Points, in no order, along strands that fork, close into loops and pass close to each other.
Points whose rows are less than 29 apart are linked; no others are. Some points are linked to none.
kizub: [-2,30,-1,9,24,-6,10,-3,-11,-14,6,-3,-3,4,-1,-1,2,7,15,4,-9,10,5]
mego: [0,6,-13,-8,8,6,-15,5,10,-7,-6,4,1,9,4,3,4,2,-2,-2,3,-3,0]
lazov: [6,16,3,13,17,-8,42,2,-19,-22,2,0,-1,3,1,9,0,1,6,7,-10,7,3]
zib: [5,-11,-13,-7,3,18,-14,-8,13,-4,4,11,-9,3,15,-22,-3,11,12,-2,-4,10,15]
vup: [11,-21,0,-16,-9,11,-20,-8,3,6,-4,12,-14,0,7,-8,14,8,-14,11,0,9,9]
Ruku: [11,17,-19,1,15,3,-4,8,-5,-8,4,1,-3,7,-1,18,-7,5,-15,8,7,5,24]
gotu: [6,-17,1,-8,-4,11,-22,-13,4,8,-3,16,-14,-3,13,-18,4,8,-6,3,-2,10,10]
mudem: [-11,7,4,8,0,-7,8,-5,6,-3,14,1,16,-8,-1,-17,-8,2,30,3,1,-2,-7]
Muta: [4,6,1,-7,6,-2,26,-16,5,-13,1,-4,6,5,-7,0,19,-2,19,4,-6,13,2]
ramo: [10,2,-10,-12,0,1,1,1,15,1,-2,-7,-5,3,-12,27,13,-3,-31,11,4,4,-1]
fote: [-5,-12,8,13,-11,-6,7,10,-1,7,-1,-12,1,2,-11,15,-16,-10,-15,-7,4,-18,-8]
fomez: [-19,10,9,10,3,-10,-9,3,-7,-2,9,-3,8,-9,-4,-6,-15,4,5,-2,5,-9,-4]
dufo: [11,-20,13,4,-24,6,8,3,2,16,-9,2,14,2,0,-3,7,-7,13,-4,8,-5,-7]
deru: [0,-15,3,7,-15,2,14,12,10,3,-6,-7,10,10,-4,3,0,-10,5,-8,-1,-14,-15]
pogu: [6,10,1,2,9,-5,33,-13,-2,-15,1,-2,6,5,-5,2,11,-2,22,4,-8,10,5]
pamup: [-8,23,0,2,18,-5,0,-10,-1,-8,7,-3,-3,-1,-2,-4,2,6,17,1,-4,11,4]
vofo: [-2,11,1,26,0,-17,25,16,-11,0,6,5,19,-5,1,3,-9,11,16,-2,5,4,21]
pemer: [4,-4,-14,-3,-1,6,-6,16,17,4,-10,-9,-10,13,-8,22,4,-6,-28,3,0,-8,-15]
Pinu: [-6,10,2,10,4,-12,22,-3,-2,-9,8,-2,13,-2,-5,0,-3,2,20,0,-1,3,10]
denop: [-3,-6,11,-8,-11,3,-13,-8,-16,16,-3,0,-1,-13,7,-25,0,-12,-2,-5,-11,-6,-21]
voz: [1,-18,-9,6,-7,-2,30,18,20,0,-9,-11,2,14,-8,18,0,-7,-10,-4,-4,-5,-9]
tem: [9,22,2,4,23,-3,20,-12,-15,-15,0,-2,-10,4,-4,17,3,1,-6,11,-4,16,6]
doduv: [1,6,-3,1,9,4,-18,-15,0,6,9,6,-18,-8,4,-2,-10,13,5,-1,4,18,27]
neves: [18,-17,-14,-11,-14,19,-20,13,3,6,-9,2,-13,9,2,7,7,-3,-22,4,0,-12,-4]
Sekef: [15,-20,2,-17,-15,12,-22,-1,-5,11,-7,7,-15,-1,4,-2,16,2,-23,12,-1,-1,0]
lubim: [-1,-1,0,-13,2,0,-11,-9,6,-3,-2,-1,-5,-1,-6,7,12,1,-10,4,7,5,0]
lato: [9,-18,-10,-11,-3,16,-13,-14,13,-1,4,11,-14,1,11,-16,3,11,2,1,-4,14,20]
rogi: [0,-15,13,-16,-17,7,-9,-3,-4,5,-6,-4,-5,-2,1,-10,18,-5,-7,4,-7,-1,-20]
Libez: [-2,22,-10,1,18,-6,-4,5,-6,-7,3,-1,-1,4,-2,11,-3,6,-8,3,3,5,13]
Seso: [12,-19,-13,-12,-11,22,-21,6,1,0,-8,9,-6,6,15,-16,6,1,-7,2,-4,-8,0]
ruve: [9,-12,-12,-10,-2,13,-20,-3,6,-2,-1,10,-8,2,5,-1,0,4,-10,4,7,-2,14]
Bakez: [7,16,4,11,16,-6,38,-7,-12,-19,2,0,1,5,-1,4,4,0,20,7,-11,8,5]
mus: [2,-11,1,-3,0,10,-26,-11,-1,10,-2,15,-10,-6,15,-20,-7,6,-3,1,0,4,7]
sopi: [-9,9,0,-4,10,3,-20,-5,6,1,3,7,1,-4,9,-19,-3,5,13,-1,0,2,-10]
vomez: [4,16,-5,5,15,5,-13,-12,-6,2,11,3,-18,-3,2,1,-9,14,10,-1,1,20,28]
lun: [7,-12,4,-9,-11,-2,26,-14,9,-5,-1,-5,11,3,-11,9,20,1,8,5,4,13,7]
petug: [-10,5,0,1,1,-2,-11,12,4,-2,-3,-5,3,5,0,2,-4,-5,-4,-7,0,-16,-17]
ragit: [4,-15,15,-17,-19,5,-13,-4,-15,14,-7,-3,-10,-7,2,-11,17,-6,-14,4,-11,0,-15]
Vog: [-7,8,-10,3,8,-12,15,19,8,-6,-1,-10,-1,6,-7,24,-7,-3,-24,-3,-2,-4,-4]
vev: [8,-19,11,15,-20,2,8,9,-5,22,-9,-5,7,2,-5,7,-11,-12,1,-10,6,-15,-3]
roso: [10,7,-19,-8,6,4,-4,9,13,-2,-4,-2,-4,7,-5,25,4,-1,-26,6,5,0,6]
gozo: [-7,21,-6,15,12,-16,28,18,-7,-17,7,-3,13,2,1,-4,-2,4,15,-1,-10,-4,2]
dani: [9,5,-19,-2,11,13,-9,-4,0,-9,8,2,-7,5,3,0,-9,7,5,2,3,7,29]
vel: [-9,11,-2,10,5,-14,22,12,0,-11,6,-4,14,2,-3,3,-6,2,11,-4,-3,-5,4]
Timul: [-10,-5,9,-7,-4,1,-4,-12,6,1,4,4,5,-6,4,-24,4,-2,16,1,-3,1,-21]
rimen: [-16,9,6,9,3,-9,2,1,1,-5,10,-2,13,-7,-3,-10,-10,4,17,-1,3,-6,-4]
romov: [-6,-10,12,-12,-10,4,-6,-8,2,1,-2,-1,3,-3,2,-16,13,-4,4,1,-3,-1,-20]
kugas: [2,-16,16,-13,-12,3,-20,-16,-9,14,-6,8,-13,-10,7,-15,12,-1,-14,7,-6,6,-7]
Vozis: [-4,-16,14,-1,-16,-1,6,-16,2,2,2,1,9,-7,-5,-6,5,-3,12,0,7,1,-1]
vus: [-4,12,-10,-5,15,7,-17,-3,11,-3,3,7,-1,2,11,-17,0,7,17,0,0,7,0]
norud: [8,-18,9,3,-24,9,7,8,-5,17,-6,-6,10,2,0,-10,1,-14,12,-8,-3,-12,-16]
peg: [-2,-13,11,1,-17,4,2,-1,-3,7,-1,-4,11,-4,0,-13,-1,-11,11,-6,-1,-13,-17]
vuduz: [3,-2,-3,-13,-3,-1,-5,-3,9,-1,-3,-5,-4,1,-10,18,12,-2,-21,6,6,1,-3]
sol: [0,6,3,23,-3,-17,19,18,-2,9,0,9,21,-3,3,7,-11,7,15,-5,11,1,16]
dufev: [-8,-13,16,-3,-12,-3,-3,-17,-3,3,3,-2,1,-12,-7,-4,1,-3,1,-1,6,-2,-4]
zemid: [19,-18,-4,-16,-17,17,-22,10,-5,12,-11,3,-16,3,4,1,13,-3,-23,7,-5,-8,-5]
baza: [3,9,-3,21,4,-17,36,21,-15,-3,4,3,13,-5,1,11,-9,8,5,-4,4,6,21]
Sunuv: [-11,-2,10,10,-8,-10,-3,6,-8,4,4,-9,3,-4,-9,10,-17,-6,-11,-6,7,-17,-4]
lika: [-3,18,-8,-3,15,-9,7,3,-2,-11,0,-5,2,4,-5,16,1,0,-10,1,-1,4,5]
limi: [-4,-5,9,-7,-2,5,-21,-11,-9,15,-3,9,-4,-12,13,-28,-3,-4,0,-1,-7,1,-17]
Tavu: [-5,3,3,-2,7,1,-22,-17,3,7,6,8,-14,-9,5,-6,-6,10,2,-1,5,14,15]
rik: [-4,-17,17,-8,-17,-1,-6,-14,-8,7,-1,-3,-4,-12,-7,-2,6,-7,-9,2,3,-3,-8]
suko: [-8,16,4,7,10,-9,15,-13,-2,-8,12,-4,4,-4,-5,-6,-2,4,26,2,-5,11,6]
dode: [2,11,-4,16,10,-15,42,19,-19,-14,6,-2,6,-3,0,12,-7,4,-1,-2,-3,5,12]
Keka: [2,10,-7,8,11,-12,42,18,-10,-15,4,-6,4,0,-1,19,-5,-1,-8,-2,-7,3,6]
puf: [-6,7,-7,1,5,-6,-7,15,6,-2,-2,-6,-1,7,-6,18,-8,-2,-21,-3,4,-9,-5]
zozev: [8,-11,-6,-10,-5,14,-25,2,1,4,-8,9,-7,2,10,-8,2,-1,-10,0,3,-7,0]
Gutum: [0,-10,10,-8,-11,0,-17,-7,-7,9,-4,-2,-8,-8,-5,2,4,-8,-16,0,2,-9,-10]
doki: [-5,6,-2,-9,7,-1,-13,-4,7,-5,-3,0,0,3,-1,2,5,1,-1,0,3,1,-3]
mono: [-14,4,10,6,-2,-7,-15,1,-9,2,5,-4,2,-9,-4,1,-14,-2,-7,-4,6,-13,-6]
rul: [-10,12,-7,5,7,-5,-14,20,2,-3,-2,-3,2,8,1,10,-10,0,-12,-6,3,-14,-6]
kalip: [-12,2,2,8,-3,-4,2,14,6,-3,-1,-6,9,5,-2,-1,-8,-7,4,-9,-3,-19,-19]
nif: [2,4,-11,-4,12,13,-17,-7,11,-1,5,9,-7,1,13,-18,-5,11,17,-3,-2,11,11]
zovon: [2,0,8,20,-7,-11,12,12,3,14,-5,10,21,-2,4,7,-10,4,15,-5,14,-3,9]
datut: [5,-10,13,18,-15,-3,6,7,-2,20,-7,6,17,-2,2,5,-11,-4,11,-7,13,-10,2]
furon: [-2,-7,-14,3,2,-7,34,20,18,-6,-5,-12,1,10,-7,21,-2,-6,-13,-6,-6,-2,-7]
Mov: [-3,1,0,-4,-1,5,-21,7,0,4,-8,-2,-2,3,3,0,-2,-8,-9,-6,0,-14,-16]
pofe: [11,-8,-16,-6,-6,14,-16,16,11,5,-11,-3,-11,13,-2,16,4,-4,-23,3,3,-12,-10]
Zibo: [-7,-14,19,-7,-10,-1,-15,-25,-7,12,1,6,-11,-16,2,-16,4,0,-5,4,-3,10,-6]
zeti: [-1,26,-2,12,19,0,-11,-6,-11,-1,12,-1,-12,-2,0,-2,-7,15,12,0,-1,20,19]
Biz: [7,-2,-14,-8,7,11,-17,-5,6,-4,1,7,-6,3,4,-2,-2,6,0,3,6,5,20]
Tok: [-2,-10,11,-6,-16,5,-5,-2,-13,13,-3,-5,3,-9,2,-20,1,-15,3,-6,-8,-11,-22]
fodit: [3,-19,8,13,-17,0,10,8,-3,15,-5,-12,1,3,-12,13,-12,-14,-9,-8,3,-17,-7]
kuzod: [-10,6,2,-4,7,0,-19,-4,2,0,0,3,0,-3,3,-8,-3,2,2,-1,4,-2,-6]
sotir: [-11,16,-3,4,10,-13,12,7,-2,-12,3,-6,9,2,-6,8,-3,1,0,-3,-2,-2,2]
buv: [12,8,-24,0,10,11,-5,4,-3,-12,7,1,-3,7,-1,10,-11,5,-7,5,5,1,29]
mizu: [-7,-3,6,0,-4,-1,5,-9,10,-1,10,4,13,-6,2,-24,0,-2,28,3,0,-2,-18]
sakup: [-4,-8,6,10,-12,-2,9,8,6,2,-1,-3,14,2,-1,-2,-7,-7,12,-8,2,-17,-11]
Gul: [9,6,-20,-9,7,7,-9,8,10,-7,-5,1,-1,11,0,16,3,1,-14,3,6,-1,7]
nem: [-8,-5,12,-6,1,-1,-20,-21,1,9,2,8,-13,-12,2,-8,1,5,-1,2,3,12,3]
Tur: [4,22,-1,5,21,-8,29,0,-15,-20,1,-4,-3,4,-2,14,2,0,-4,7,-8,9,3]
norof: [-3,7,-1,-12,7,-2,6,-13,9,-10,0,-3,2,4,-5,-2,18,-1,11,3,-3,11,-4]
Puvu: [-8,30,-5,13,20,-13,16,10,-12,-17,7,-4,5,3,-1,-4,0,7,11,3,-10,3,2]
mebo: [-3,-6,8,-3,1,6,-26,-14,-5,15,-1,14,-9,-11,15,-25,-7,3,-1,0,-4,6,-7]
Gute: [3,-5,4,-8,-8,7,-22,3,-10,13,-8,-2,-8,-3,3,-5,2,-11,-15,-5,-3,-13,-14]
sif: [-13,1,11,-2,2,-7,-4,-27,3,3,10,-1,-7,-14,-6,-5,0,5,13,0,1,17,6]
revut: [1,18,-7,-7,19,0,0,-9,3,-10,-2,-1,-3,6,-1,3,10,3,9,3,-3,12,5]
Nudu: [3,-21,0,5,-15,1,20,12,14,3,-9,-10,6,13,-8,11,4,-7,-3,-5,0,-9,-12]
lofe: [7,-18,12,1,-19,2,12,-8,7,8,-5,5,16,-1,-3,0,11,-1,16,1,12,5,4]
relov: [-5,3,-10,3,5,-11,31,18,9,-9,-1,-11,3,5,-6,23,-6,-5,-16,-6,-5,-2,-2]

A fork is a point with three links, a tip a point with one. Leave the first point through the second and follow the links. Name the first fork or tip that comes.
lato / zib -> doki
ruve / Biz -> vel
Timul / romov -> zeti
peg / norud -> petug

How many points has the smallest loop of links through each point below? Write 0 if it is on no loop.
voz -> 11
Gutum -> 13
vuduz -> 7
vel -> 7
